Each row is a point on a tangle of strands that fork and nearly touch. The rows are in no order.
In the rows, 128 means zero.
Two points are linked if the straight distance between their rows is under 151. Some points are linked to none.
z4: [ 97 130 146  83  94 121 159 123 116 104 118 166 169 112  99 107 105 187
 129 154 158 161 135 138 143 111 179 179 179 159 126 125 130 124 156 118
 127 103 107 197 120 165]
z676: [ 94  99  73 123 174 105 155 122 101 178 129 150 130 132 140 180 141 131
 162 127 109 122 104 145 126 125 133 176 164 112 110 111  86 135 132 140
  78 121  94 158 120 102]
z684: [145 108 165 154 160 159 127 131 143 185 129  74 124 151 128 115 124  75
 130 127  64 132 111 161  99 106  87  93  54 125 134 179 116 144  94 133
  76  80 101 122 134 137]
z447: [131  99  96  72  65 130 136 125 125 107 157 124 112 114  85 111 130 176
 128 114 158 162 139  90 134 127 188 109 207 167 150 123 146 164 121 131
 169 146 111 145 138 104]
z24: [162  85 115 182 149 144 114 120 174 107 137  71 104 163 164 161 121 128
 144 102 101 101 109  93 152 148 107  83  75 117  84 105 128 144 106 168
 172 128 142  76 146  80]
z503: [129 157 132 138 145 130 134 144 125 104 121 133 100  78 143 125 167  95
 100  95 155 124 151 100 123 142 107  78 139  77 170 123 145 127 129 147
 164 195 141  84 120 125]
z38: [126  87 191 120  73 168 169 112 141  83 107  98 122 158 147 162 144 206
 140 136  96 220 169 100 180 131 142 136 123 142 130 150  85 142 130 127
 178 114 144 184 183 126]
z628: [131  81  75  86  71 127 181 127 132 105 148 117 115 100 104 115 131 154
 142 107 142 181 120  83 152 127 186  85 184 172 162 104 163 173 125 157
 168 148  83 165 125  85]
z942: [130 112 142 130  80 132  86 144 155  51 131 136  97 157 131 135 129 177
  81 115 152 122 191  95 161 126 123 137 121 132  86 146 126 119 133 112
 196 122 212 111 141 126]
z984: [122 130 196 142  91 144 122  99 153  78 112 119 173 121 142 101 116 153
  92 143 130 157 178 138 140 120 141 137 113 133 101 120 118  88 148  87
 171 110 184 162 138 172]
z302: [185 160 113 162 148  94 112 127 133  98 122 116 157 144 112  96 103  36
 121 127 137 102 105 120 125 151  70  72  55 124 106 129 199 111 125 155
 118 120 154  85  99 115]
z970: [ 52  88  96  40  65  70 176 129 116  73 125 177 123 124 100  97 136 150
 111  99 143 154 136 104 204  86 192 175 211 178 125 123 127 154 147 135
 163 116 137 175 108 108]
z360: [167 184 204 124 125 200 115 140 178  93 132 100 125 105 165 177 108 150
 160 156 158  98 114 110 118 145 115 121  80 113 154 120 165 133 136 153
 133 149  97 133 154 152]
z899: [161 142 192 116  56 162 104 114 175  94 133 106 158 124 116 115 106 167
 106 162 153 171 170 124 128 141 153 103 121 144 127 132 152 119 140 101
 163 126 151 162 151 164]
z698: [142  67  67 153 116  89 154 120  58 131 115 135 105 187 129 126 134 147
 105 112 123 109 122 147 117 125 152 155  88 147  75 119 111 130 107 148
 126  85 113  98 113  94]
z193: [112 194 166 136 148 106 139 127 165  98 103 149 149  75 196 161 137 132
 139 129 145 110 143 121 150 174 102 122 139  58  96  92 120  78 151 130
 145 181 131 166 124 154]
z227: [165 186 112 145 135 139  98 175  93 148  96 167 118 170 149 133 112 132
 141 171 191  79  78 137  96 147 101 184  85 134 128 100 180 134 162 155
  98 128  98  64 139 134]
z262: [158 171 143 137 104 135 110 172 103 103 112 174 103 152 133 129 114 169
 117 145 201  70 112 113 113 155 135 182  79 124 117  97 177 109 147 162
 115 125 117  74 143 144]
z207: [135 197 156 121 108 148  67 174 141 116 121 145 135 126  93  91  88  90
 104 149 168 105 140 138  91 120  87 138 110 132 144 137 192 104 147 126
  95 112 134 106 111 180]
z963: [154 145  73 122 169 102 151 133 101 154 127 156 123 107 158 144 154 135
 139 136 156  87 105 108 118 173 159 146 147 101 137  78 137 114 133 166
 118 185  90  99 131  78]
z702: [127  66 141 147 102 134 146 132 158 157 136  54 114 143 145 146 140 163
 147  86  31 181 154  89 177 109 123  90 119 142 106 166  83 149 103 128
 159 111 129 174 164 107]
z794: [120  95  61 113 177 113 115 108 107 177 168  99  94 116 106 111 133 108
 108  87 109 129 124 105 124 102 156  89 172 151 159 135 109 154  83 104
 155 138 137 113 107  73]
z673: [121 120 151 153 157 122 155 127 143 165 146 119 162  93 123 152 139 115
 162 129  77 160 112 136 116 162 112  97 129 111 137 133 110 116 119 118
  70 141 109 162 132 139]
z737: [121 160 147 149 141  99 154 106 144 113 124 141 179  87 174 147 127 157
 143 141 127 137 135 132 153 169 137 136 135  95  87  88 114  70 152 110
 131 153 131 194 122 151]
z834: [180 136 102 127 120 114 122 128 141 126 154 125 137 122  87 106 120 119
 120 139 157 118 130 115 107 160 143  58 110 141 141 114 166 129 114 136
 143 155 123  93 110 101]
z273: [127 121 195 173 100 155 134  98 186  90 114  86 175 125 177 137 145 145
 118 150  83 198 176 130 159 146 123 106 104 109 115 129 110 101 150  90
 165 137 182 190 154 155]
z433: [121  81 109  67  54 124 150 142 116 128 119 122 117 157  72 109  73 173
 105 109 127 147 143 113 141  98 167 156 143 207 102 144 145 165 106 131
 135  56  88 156 118 128]
z308: [111 194 176  96 103 136 123 151 121 111 108 183 134  98 112  98 141 162
 118 158 190 111 147 142 104 141 145 149 160 106 160 129 134  99 148 113
 133 155 116 123 131 181]
z517: [161  77 146 140 100 144 172 117 113 161 131  96 132 142  99 115 132 139
 127 129 108 165 119 143 112 134 157  61  74 136 157 140 127 159  94 159
 110 117  86 110 130 131]
z833: [177 122  94 167 173  98 139  96 137 153 137 100 179 170 108 128  98  71
 165 142  95 120  85 143 127 169 100  82  62 149  84 122 148 110  89 132
  90 102 121 124 113  79]
z642: [ 99 147 184  82  86 156  94 101 173 125 146 105 134  97 111  93 142 128
 133 128 125 157 154 137 120  97 125 106 195 104 145 169  94 136 146  72
 152 133 167 167 141 186]
z998: [117 162 199  77 110 180  99 110 162 129 150 104 131  94 118 124 112 123
 144 149 136 125 133 147 102  97 122 145 150 130 148 170 100 127 137  79
 108 115 133 181 137 181]
z538: [152 149 191 155 139 137 153 114 160 144 131 109 186  95 135 122 132  90
 139 158 103 161 121 154 110 173 108  83  98 108 143 131 142 100 129 114
  80 137 116 162 129 167]
z274: [158 143  87 106 130 111 113 122 137 154 154 132 152 118  71  98  98 108
 131 145 143 134 129 135  93 145 136  88 153 151 136 134 143 128 118 107
 115 130 117 131 100 117]
z14: [131  97  37 113 145  75 178 115  81 137 149 150 138 101 109 119 148 116
 117 129 128 148 117 123 125 139 174 101 168 153 168  90 149 134 116 139
 123 170  91 142  97  75]
z922: [115 145 157 110  88 150  74 155 150 108 142 138 109 127  82  74 119 118
  92 113 153 121 162 131 102 107 112 124 137 130 138 162 148 123 123 106
 128 112 164 100 117 170]
z265: [160 141 129 116  92 133 103 157 150  86 138 151 109 137 122 148 108 199
 110 134 188  79 147  90 133 164 155 151 116 137 102  96 166 110 131 151
 158 143 139  96 150 116]
z352: [130 183 179 144 139 166 130 148  95  72  97 114 113 104 162 157 137  85
 140 119 130  92  97 113 106 120  51 141  76  89 156 127 167 131 160 200
 107 134 106 108 135 180]
z749: [165 117 107 114  69 124 100 143 160  77 145 136 110 139 112 142 122 188
 101 134 162 111 172  87 144 160 151 109 127 152 107 105 148 121 125 133
 187 150 168 110 141 100]
z459: [144 133 158 156 138 139 107 118 216 124 149  66 164 106 144 102 147  68
 124 123  66 176 153 126 147 140  75  49 132 102 131 176 130 126 131 101
 144 140 179 166 137 138]
z925: [152  86  84 117 120 116 113 114 137 148 168  82 104 126  98  95 127 125
 111  91 100 148 151 100 134 106 141  62 148 163 135 155 115 155  94 107
 178 134 150 124 119  83]
z738: [194 167 110 151 126 102 124 140 113 139 115 141 151 150  98  95 108  73
 125 152 166 113  95 132 105 162 110  71  62 134 148 115 195 126 129 150
 107 143 123  60 107 115]
z306: [154 153 100 159 122  92  92 152 121  76 130 142 125 130 120  97 115  81
  98 111 146  86 137 106 121 133  82 103  86 117  94 116 182  94 139 146
 142 130 167  89  92 130]
z705: [109 128 163 142 189 172 115 136 168 178 136  89 131 125 141 180 105 114
 195 138  45  99  64 140 105 132  93 131 111 143 127 127 102 134  99 128
  64 101  83 140 152 116]
z28: [ 76 159 159 106  96 103 124 133 106  99  99 197 185 145  95  84 106 198
 101 166 164 132 149 165 143 122 174 203 173 163 121 112 128  76 153  91
 118  99 146 155 115 180]
z836: [122 132  93 107 115  98 124 103 153 128 154 121 139  76 115 103 154 117
 122 113 128 159 154 115 136 140 142  57 206 113 153 124 115 130 127  94
 170 192 152 148 113 120]
z65: [ 73 132 145 113  85 112  91 151 122  95 134 172 110 136  69  53 150 154
  73 107 156 120 170 142 136 115 145 137 172 134 150 147 125  94 121  94
 144 134 186  83 114 167]
z25: [127 114 100  89  97 122 147 151 107 128 127 162 141 144  86 123  89 192
 129 150 165 134 123 131 128 118 174 188 152 182 117 127 153 146 138 142
 109  86  83 162 113 131]
z132: [ 94 115 159 153 127 117 151  78  95 117 108 142 168 126 157 135 107 153
 125 141 119 156 136 167 140 106 147 195 117 124  76 116  89  83 144  90
 108  85 130 198 118 171]
z27: [143  96 111  78  90 162 119 140 134 135 146 114  95 139  75 118  98 196
 130 123 156 116 116  98 114 128 194 133 170 184 153 115 150 178 105 158
 153 107  83  95 148 104]
z592: [127 125 118 160 136 127  99 161  77 136 110 150  89 169 121 101 127  95
  95 109 137 105 134 157  99  88  88 162  82 119 112 163 127 139 133 127
 111  84 154  72 111 151]
z920: [ 74 177 136 132 124  72 117 136 100  92  85 199 134 124 146  94 152 120
  96 126 165  86 149 145 139 121 122 176 144  82 103  99 114  71 166 113
 137 140 182 109 109 170]
z496: [ 68 153 136 113 117  73 113 120 105 113 111 190 157 141 112 104 132 151
 102 143 158 100 153 157 143 108 152 186 165 115  99 113  98  83 158  92
 128 119 176 132 104 174]
z667: [161  95 137 177 100 108 132 120 156  79 141 103 151 132 145  77 152 121
  88 128  93 150 181 140 147 130 115  58  80 120 104 148 128 115 134 110
 187 134 196 133 121 140]
z455: [174 129 121 146 124 136 118 127 109 153 123 124 138 170 116 136  83 126
 131 154 147 111 113 147 100 136 130 149  70 155  87 117 141 129 123 130
  93  83 106 111 119 128]
z999: [149  80 198 116  67 172 166 106 138 105 118  78 135 147 137 158 114 192
 128 132 105 190 152 118 157 121 159 118  79 153 119 135 115 140 111 140
 149  95 108 177 174 136]
z142: [ 93  81  76 130 199 119 133 112  94 193 151 107  84 117 138 136 153 111
 111  79  97 118 116 114 137  91 157 127 165 122 165 132  84 162  84 116
 132 138 130 106 117  82]
z322: [136 143 118 137 147 146 101 140 105 189 122 136 117 141  95  93 122  56
 114 148 126 151 125 190  65  99  79 104 123 129 175 183 138 155 126 104
  94 105 131  93 113 141]
z975: [108 135 147 172 186 118 130 136 137 120 134 119 130  84 163 125 159  61
 130  85  85 123 122 126 142 121  52  93 122  64 131 160 122 118 136 138
 110 143 163 127 111 155]
z519: [101 175  94 156 152  50 132 124  95 114  90 180 137 107 173 105 158  70
 112 119 148  91 126 147 125 146  87 142 136  65  99 102 120  83 168 118
 125 158 163 116  91 151]
z989: [103 144 132 118 185 175 111 129 141 167 128 109 107 130 147 187 105 126
 184 147 107  71  84 151 103 106  96 181 126 129 121 132  84 151 126 121
  82 104  95 140 134 129]
z133: [144 117  51 113 103 101 119 166  90 142 128 179 132 179  90 126 100 188
 117 157 168 100 121 143 125 137 166 199 138 191 104 103 168 126 136 147
 107 105  96 119 115 100]
z895: [ 92 107  95  86 151 120 147 131  56 153 106 190 100 150 137 162 170 156
 122 130 160 100 123 144 130 111 182 229 174 113 146 121  93 138 141 151
 101 142 108  99 139  97]
z222: [159 182 150 143 178 167 128 140 137 163 104 116 148 134 125 138 117  57
 180 168 127 102  57 148  93 158  72 101  81 125 186 128 172 152 126 160
  74 130  82  80 134 129]
z829: [102  98 128 143 180 157 137 127 123 143 153 106  75 101 158 152 174 128
 125  76 104 117 132  96 138 110 136 113 145  93 162 132  87 152  99 137
 150 165 138  90 148  99]
z827: [101 106 123  70 101 151 129 107 119 122 150 127  80 110 113 136 166 174
 121  91 156 151 145  88 148 110 185 130 219 133 176 141  98 168 115 122
 171 165 130 120 155 105]
z868: [128 170  47 130 154  82 103 154  85 185 114 195 131 151 121 136 136  95
 122 161 165 115 125 171 107 129 107 166 164 126 131 124 136 122 156 110
 101 153 136  94 112 111]
z77: [195 123 151 161 109 143 130 108 198 106 140  80 168 150 156 185 106 146
 155 150 118 144 114 101 168 185 137  59  61 123 109  98 163 124 117 158
 141 150 130 134 145 102]
z928: [112 128 193 187 138 148 140  94  98 105 117 126 132 133 185 154 124 128
 135 128 117 136 113 158 125 129 115 183  65  92  78 128 102  82 132 106
  90  97 123 165 138 162]
z772: [122 202 162 131 145 153 123 155  91  88  87 156 104 105 174 155 133 103
 143 133 165  77  99 123 102 122  69 181 100  87 137 119 147 119 165 163
 105 136 109 117 129 174]
z582: [155 177  60 142 209 108 132 134 101 176 110 155 120 116 142 133 143  69
 140 138 161  87  81 114 111 178 117 118 137 116 165  80 162 127 122 149
 117 178 100  63 116  63]
z409: [156 175 194 156 137 144 138 134 170 110 121 108 164  85 154 135 136  74
 137 135 121 148 124 126 127 175  77  69  93  84 147 128 167 107 133 148
 115 162 125 132 126 160]
z244: [182 114 177 165  98 174 102 108 215 119 130  47 144 165 164 195 105 137
 146 149  88 168 131  93 167 155 124  84  55 136 115 122 153 140 114 137
 142 121 143 153 167 105]
z540: [ 88 109 131 120  92  80 135 125 103  82 123 177 143 137  98  71 151 167
  81 122 134 122 176 145 146 114 165 146 151 143 107 124  96  92 133 105
 163 124 189 117 115 150]
z857: [116 146 118 133 122 114 123 127 163  91 123 134 120  90 151 120 177 122
 107 119 133 152 180 109 146 156 120  59 174  85 156 122 117 127 138 110
 198 209 173 121 120 122]
z898: [ 52  95  76  65 100  69 197 119 122  97 128 169 149 101 113 101 133 131
 136 121 133 161 124 124 186  89 178 154 200 150 127 107 122 143 166 132
 143 127 125 205  91 123]
z583: [112 131 149 127 116 131 111 139 142  43 120 153  89 140 162 152 156 164
  95  99 165 113 179  96 162 122 119 159 128  81  91 134 108 111 143 132
 195 144 197 106 147 126]
z576: [103  93 155  80  27 133 168 115 143  79 118 115 148 123 102  89 117 172
 129 124 124 211 153 110 177 100 163 124 193 175 125 139 117 154 147 114
 189  96 144 206 138 143]
z309: [132 126 214 167 131 185 130 115 141  90 128  89 116 127 183 168 123 123
 134 116 100 128 123 134 126 114 100 146  44 104 102 140 121 110 121 128
 105 100 126 149 153 158]
z249: [146 180 108 130 161  89 140 124 125 150 117 163 175  98 154 138 112 146
 150 172 160 111 117 144 121 167 128 158 143 107 105 103 137  89 157 113
 103 147  97 183 103 141]
z258: [173 151  60 156 184  90 130 110 115 174 123 140 178 164 108 133  94  61
 165 165 119 125  91 166 110 166  80 105  97 149  98 129 156 114 119 117
  86 112 120 118 110  74]
z711: [154 112 187 157 135 162 108 116 200 153 154  50 156 132 153 179 106 122
 163 124  53 157 112 102 147 141 113 100  86 146 102 131 125 119 103 120
 102 109 118 174 168 112]
z183: [167  82 103 146 138 105 138 102 142 155 143  71 153 162 113 124  88 108
 135 117  74 135 117 125 139 130 118  87  71 162  68 132 125 125  94 126
 118  78 114 153 117  90]
z669: [138 140 132 136 163 162 113 137 121 188 119 119 124 152 117 135 111  67
 137 154 110 127 113 190  76 101  70 131  96 137 151 175 115 156 123 112
  77  91 113 115 123 141]
z385: [ 92 119  88 122 139  84 137 114  90 176 127 165 142 120  95  98 138 105
 111 139 125 149 143 185 104 103 132 130 177 121 154 149  97 134 140  91
 108 124 146 135  92 151]
z196: [130 122 142 153 181 137 142 131 150 184 140 112 157 121 122 175 119 107
 189 141  66 135  78 136 110 161 106 109 116 130 133 124 120 127  99 134
  54 119  85 141 138 110]
z252: [128 167  95  75 121 113  86 116 161 147 162 137 133  88  85  96 118 119
 133 127 160 129 140 112 112 134 146  83 212 122 148 133 140 125 126  91
 146 168 133 132 111 122]
z815: [164 127  95 124 165 128 150 128 155 147 144 108 161 121 134 156  94 179
 184 155 137 110  82 100 136 164 155 137 131 145 110  82 150 132 127 169
 115 133  66 154 133  90]
z362: [173 188 103 152 190 151 105 151 126 170  91 138 142 169 133 136  94  82
 184 181 157  86  53 152  98 148  77 144  90 141 147 104 176 154 144 163
 104 126  87  57 141 110]
z931: [146 122 155 123 104 168  77 153 158 110 150  99  90 131  97  97 114 114
 100  99 141 116 154 108 110  99 107  94 109 132 140 170 153 153 117 135
 153 115 158  83 131 141]
z962: [125 148  74 133 198 122  80 137 138 144 134 131 108 136 121 134 100  63
 141 104 142  65 107 116 110 106  79 143 134 112 102 127 124 133 124 134
 119 114 147  88 105  96]
z365: [124  74  54  99 112 104 208 140  97 108 137 154 127 109 117 121 135 147
 129 121 143 153 108 106 145 133 192 124 151 164 152  86 167 155 132 173
 132 146  71 157 107  80]
z682: [142  90  86  95 128 154 129 129 130 174 127  97 105 152  82 117  83 156
 143 129 124 116 104 118 105 113 173 129 144 188 145 104 127 178  98 158
 144  90  67  91 130  95]
z846: [118 139 128 151 182 170 127 144  94 157 119 125  82 112 135 129 148  72
 134 113 128 108  91 134  85 108  93 121 112 112 199 134 130 163 116 147
 109 143 109  58 124 126]
z56: [162 167  77 181 179 132 116 142  93 187  89 143 136 189 164 160 123  53
 175 163 139 121  49 175 105 144  43 146  90 138 119 115 154 154 150 146
 101 123 112  57 154 101]
z388: [131 186 185  99 122 164 111 126 149 129 129 138 151  89 125 121 112 137
 141 171 157 121 131 151  92 130 124 148 134 118 150 148 130 115 148  96
 101 137 107 168 127 182]
z213: [116 118  80 129 162 130 145 134  66 177 104 165 102 160 161 173 160 141
 150 149 148  94  94 162 106 124 144 212 145 116 124 109  97 144 145 154
  96 132  94  94 142 101]
z290: [133 138 121 125 172 143 146 137 141 131 134 133 106 109 170 175 151 151
 161 121 149  77 108  96 121 158 143 155 141  86 129  88 112 123 132 169
 126 175  98 103 150 101]
z640: [131 197 155 147  97 116  85 153 139 112 107 164 173 120 111  73  85 120
  90 165 168 113 152 155 108 146 119 152 105 139 119 101 185  69 156  95
 111 115 150 133 100 186]
z791: [ 96 186 143  80 117 119 127 157  88 139 100 212 121 110 109 106 161 167
 123 166 198 109 132 157 109 132 160 182 185 109 182 137 121 110 148 116
 109 164 104 109 131 162]
z932: [115 125 127 122 175 153 138 133 159 147 152 113 105  88 155 177 162 138
 163 100 110 117 117  83 133 153 136 106 167  97 159 104 102 141 113 147
 133 195 116 110 155  93]
z887: [138 151  86 158 100  69  96 145 103  70 126 169 114 154 147 107 129 112
  94 123 169  66 128 121 120 155 110 154  93 118  58  88 165  65 146 126
 133 136 162 100 104 124]
z78: [109  83 178 147  84 162 145 141 157 126 120  76 105 148 158 174 170 184
 160 117  33 212 157  87 178 122 121 108 133 130 138 166  72 155 114 122
 156 129 141 182 191 116]
z189: [118  62  89 133 105  82 171 113  72 110 120 141 123 157 123 118 129 158
 100 104 108 130 146 140 139 109 159 153 111 151  68 132  97 121 113 135
 136  83 119 148 109 117]
z716: [127 102 101 184 224 128 125 125 138 159 144  93 115 131 137 131 134  76
 157  90  73 102  76 111 133 144  94  85 107 112 121 115 122 134  85 149
 116 130 125  68 131  67]
z681: [ 90 130 111  85 146 161 102 135  95 171 137 150  66 133 100 133 142 135
 115 116 158  97 121 137  93  89 162 172 187 143 189 147 104 170 102 116
 117 131 113  72 124 120]
z70: [138  90 156 160 157 171 129 135 118 156 117  77  86 161 144 118 124 114
 124  98  78  90 113 141 112  92 101 114  52 120 124 161 103 159  94 153
 123  78 104  76 142 132]
z851: [196 125 111 148 122 102 140 112 162 101 152 105 162 125 124 131 128 109
 133 138 121 135 133 109 146 183 122  33  86 131 121 112 161 115 111 141
 153 172 141 109 118  95]
z467: [147 114  97 124 189 160 110 117 149 177 129  95 113 147  88 114  90 110
 161 136 119 102  84 128  99 133 141 102 121 161 160  97 126 167  93 153
 136 115  79  62 134  81]
z8: [141 202 180 159 139 134 127 132 164  75  95 124 151  86 207 168 122 105
 137 128 142 125 134 109 151 183  80 110  97  70 101  98 173  84 150 155
 142 166 123 152 124 156]
z313: [122 166 169  93  56 155  77 125 192  90 128 119 135 119 111  97 133 155
 120 142 154 163 177 113 131 134 133 104 196 122 139 143 130 124 152  81
 188 153 173 149 142 167]
z341: [107 144 145 109 155 168  98 130 124 126 128 133  90 147 151 173 106 143
 145 124 147  59 113 133 114  96 119 212 121 126  93 135  90 139 130 124
 111  95 120 116 133 144]
z410: [114  87 139  69  31 143 184 131 140 108 117 103 120 126 101 108  92 159
 129 101 122 196 134  96 175  94 155 133 157 191 118 143 142 175 129 136
 165  72  94 206 135 128]
z802: [ 89  80 128 146 122 102 188 104  68 123  97 149 147 149 143 142 122 155
 130 124 108 161 125 162 145 110 147 183 112 128  72 126  83 107 132 125
 103  76 108 190 119 142]
z706: [103 134 106 116 181 177 119 138  91 177 125 137  68 125 127 146 148 107
 131 131 141  92  96 149  80  97 130 157 154 131 206 131 107 176 113 128
 112 141 102  60 132 118]
z883: [130 148 126 156 156 130 135 148  82 123 120 149  93  95 135 106 162  77
  98  96 154 118 127 113 100 124 101 111 110  91 178 131 150 139 131 149
 131 164 137  59 116 140]
z233: [196 118 132 141 116 135 140 112 173 117 148  92 170 145 138 164  82 182
 160 154 140 127 100  99 153 170 166  92  76 151 101  85 166 126 119 167
 141 130  95 144 141  96]
z505: [153 165 181 160 147 178 137 143 116 123 102 101 124 135 152 146 127  63
 159 144 114  99  64 140  99 127  66 120  41 111 171 126 166 152 140 184
  74 121  95  84 137 163]
z703: [115  93 147 101 117 170 169 130 122 165 126  95 122 128 113 156 113 164
 173 131  87 150 101 130 118 112 150 141 127 164 145 135 103 169 107 149
  97  94  49 168 147 133]
z609: [155  90 132 148 128 124 136 102 170 149 152  56 167 139 131 157  87 128
 159 118  61 162 110 103 159 142 125  93  89 162  71 117 129 121  98 131
 115  99 110 188 138  95]
z719: [138  92  43 117 124  62 146 110  74 110 158 156 122 105 105  97 160 115
  82 128 125 126 147 126 120 134 178  94 161 165 161  87 147 110 105 116
 152 179 131 121  88  85]
z289: [ 99 146 124 180 171  84 142 122 107 113 112 151 131  98 176 117 167  74
 121  97 117 107 120 142 135 140  71 122 121  53 105 124 108  93 152 132
 118 148 162 122 106 155]
z750: [140 128  58 133  97  69 111 153  81 111 131 190 117 168 109 114 132 152
  99 144 165  85 134 142 121 151 155 178 120 160  85  93 152  81 139 131
 110 130 136  98 114 101]
z832: [ 92 140 159 103 143 137 102 126 130  89 132 145  84 136 152 161 137 147
 120  94 161  73 143 107 140  92 125 197 137  90  85 142  87 125 136 129
 143 123 161 112 136 146]
z659: [ 69  92  97  72 123  79 134 114  62 116 136 180 103 124 101 108 181 148
  57 100 156 128 157 117 161 101 218 168 205 136 173 120 120 121 113 116
 149 159 155 112 117  96]
z757: [ 51  95  97  54  81  64 132 114 100  86 140 181 126 132  80  86 170 172
  80 107 146 139 164 121 184 102 208 158 232 157 160 117 126 112 127 109
 160 152 164 129 114 114]
z13: [ 87 143 146  64 127 155 103 121 119 133 149 149  71 109 105 136 158 149
 119 108 164 102 136 109 117  91 168 155 201 116 176 155  92 159 114 107
 136 159 130  94 137 136]
z441: [ 84 105  91  85 136  77 136 124  59 124 115 200 111 146 119 130 174 149
  84 119 166 104 149 133 150 114 203 206 179 112 136 118 107 107 137 134
 120 150 140  98 127  97]
z664: [166  97 205 112  69 181 137 111 130 113 121  95 124 156 118 141 100 182
 108 141 138 142 143 131 123 117 163 137  58 158 121 143 128 140 104 137
 133  77 105 135 160 150]
z798: [108 113 169 159 173 138 123 132 169 144 153  93 131  91 160 106 157  76
 130  95  63 143 137 134 140 107  72  81 121  83 138 191 106 128 125 111
 115 127 169 151 133 159]
z801: [119  80 142 143 143 148 127 130 157 178 147  53 102 136 148 133 132 141
 142  76  33 133 138 107 152  94 109  98 115 127 106 181  72 150  91 119
 138 100 121 146 156 115]
z128: [ 82 121 115 114 164 110 148 115  99 188 124 161 129 114 129 163 144 123
 154 145 116 130 121 174 116 103 113 160 166 103 147 151  72 141 143 103
  83 121 119 154 116 153]
z637: [126  93 105 158 138 122 136 141  55 147 106 151  74 173 134 117 147 133
  92 102 133  99 131 152 105 100 129 171  93 128 108 150  98 143 112 134
 124  89 132  64 125 124]
z969: [168  88 120 141 124 153  95 136 158 125 153  75  91 143 115  97 121 117
 100  95 114 124 148 101 130 106 119  54  92 139 136 162 140 165  97 137
 180 114 160  72 133 100]
z946: [114 118  95 126 117 116 130 126  78 193 120 158 136 139  78  88 133 100
 103 149 124 182 141 206  77 104 128 114 165 139 179 167 119 152 126  92
 104 106 121 122 106 153]
z611: [150 141 153 131 146 138  93 104 170 144 151  91 158 118 128 121  78  91
 123 131 110 136 142 133 119 112 105 131 101 137  84 145 128 107 128  87
 106  89 150 178 117 143]
z192: [ 56  92 108  93 103  84 189  98 122 119 131 144 163  84 110  93 154 135
 139 116 108 182 134 132 166  98 166 109 213 129 149 115  93 135 154 114
 144 137 141 195 106 147]
z161: [145  92 122 131  81 107 173 109 141  83 139 115 155 118 127 130 141 173
 129 138 115 178 164 110 155 152 155  86 127 142 114 107 119 127 137 137
 170 153 140 173 133 123]
z534: [113  68 109 116  96  87 159 115  91 110 130 142 124 137  95  83 142 160
  90 104 113 151 167 138 139  98 169 125 138 159 113 146 100 129 115 118
 158 102 140 137 108 134]
z544: [112 110 162 118 155 163 103 125 177 174 160  64 101 105 136 129 133 103
 156  93  59 130 125 115 126  90  90  94 139 121 139 189  83 152 103 106
 118 115 138 152 148 133]
z283: [ 86  93 135 119 121 106 178 111 132 146 135 121 173  83 115 121 139 132
 152 123  77 189 127 142 140 126 139 105 168 122 139 128  94 123 138 116
 105 127 115 209 124 155]
z587: [108 106 172 165 116 147 134 130 179 110 131  95 132 125 167 146 180 149
 142 124  62 203 171 107 164 142 109  87 138  93 144 160  80 134 136 105
 160 162 176 168 168 137]
z571: [144 142 201 174 128 190  93 114 174  59 125  70 125 124 194 178 113 102
 119 113 114 137 140 113 145 108  69 138  55  96 104 135 166 115 142 147
 138 107 149 157 148 149]
z432: [116 152  39 126 137  62  87 154  90 146 130 197 113 156 106 114 140 105
 100 136 160  84 141 153 118 131 132 170 157 138 115 112 142  95 144 107
 105 151 157  89  96 106]
z276: [128 149 144 169 135 132  92 147  88 103 110 135 110 150 147 114 108  73
 103 114 140 103 119 143 104  90  65 178  72 107  93 151 151 118 154 136
 104  79 151 108 110 171]
z395: [143 188  95 130 157 106 113 145 111 177 110 176 154 127 141 153 114 125
 153 180 172 107 113 169 105 143 100 177 148 115 121 122 136 116 166 113
  90 136 105 141 116 138]
z491: [153 146 185 127  79 180 119 106 198 125 140  68 155 115 157 180 112 170
 171 165  97 208 142  93 160 156 132 119 141 143 139 131 131 132 144 105
 140 148 122 220 174 132]

Follow the links from the first point to the second, and from the first to the third. Name the last point that the two ways share.
z189; z738; z702: z496
z142; z928; z702: z540
z276; z750; z142: z540
z836; z193; z183: z834
z192; z25; z851: z750
z534; z836; z999: z496
z681; z433; z258: z834
z942; z432; z898: z673
z4; z757; z258: z750

A fork is a point with three links, a tip a point with one. Leave the first point through the second and follow the links. Name the first fork or tip that comes.
z227; z262: z673
z673; z196: z362
z857; z503: z447
z193; z737: z750
z273; z984: z791
z895; z213: z70

A fork is a point with three links. Follow the links from the first point to the second and name the forks in between, in order.
z719; z682: z447
z711; z857: z77, z834
z313; z289: z78, z798
z737; z698: z750, z25, z496, z540, z189

Name the points in between on the shortest way along the links from the first point to the second, in order.
z265; z249: z749, z942, z583, z832, z341, z989, z705, z196, z673, z538, z409, z8, z193, z737
z70; z192: z684, z669, z322, z946, z385, z128, z676, z213, z895, z441, z659, z757, z970, z898
z738; z802: z302, z306, z887, z750, z133, z25, z4, z28, z496, z540, z534, z189
z798; z999: z544, z801, z702, z78, z38
z925; z289: z969, z931, z922, z65, z540, z496, z920, z519
z737; z503: z249, z395, z868, z432, z750, z887, z306, z302, z738, z834, z274, z252, z836, z857
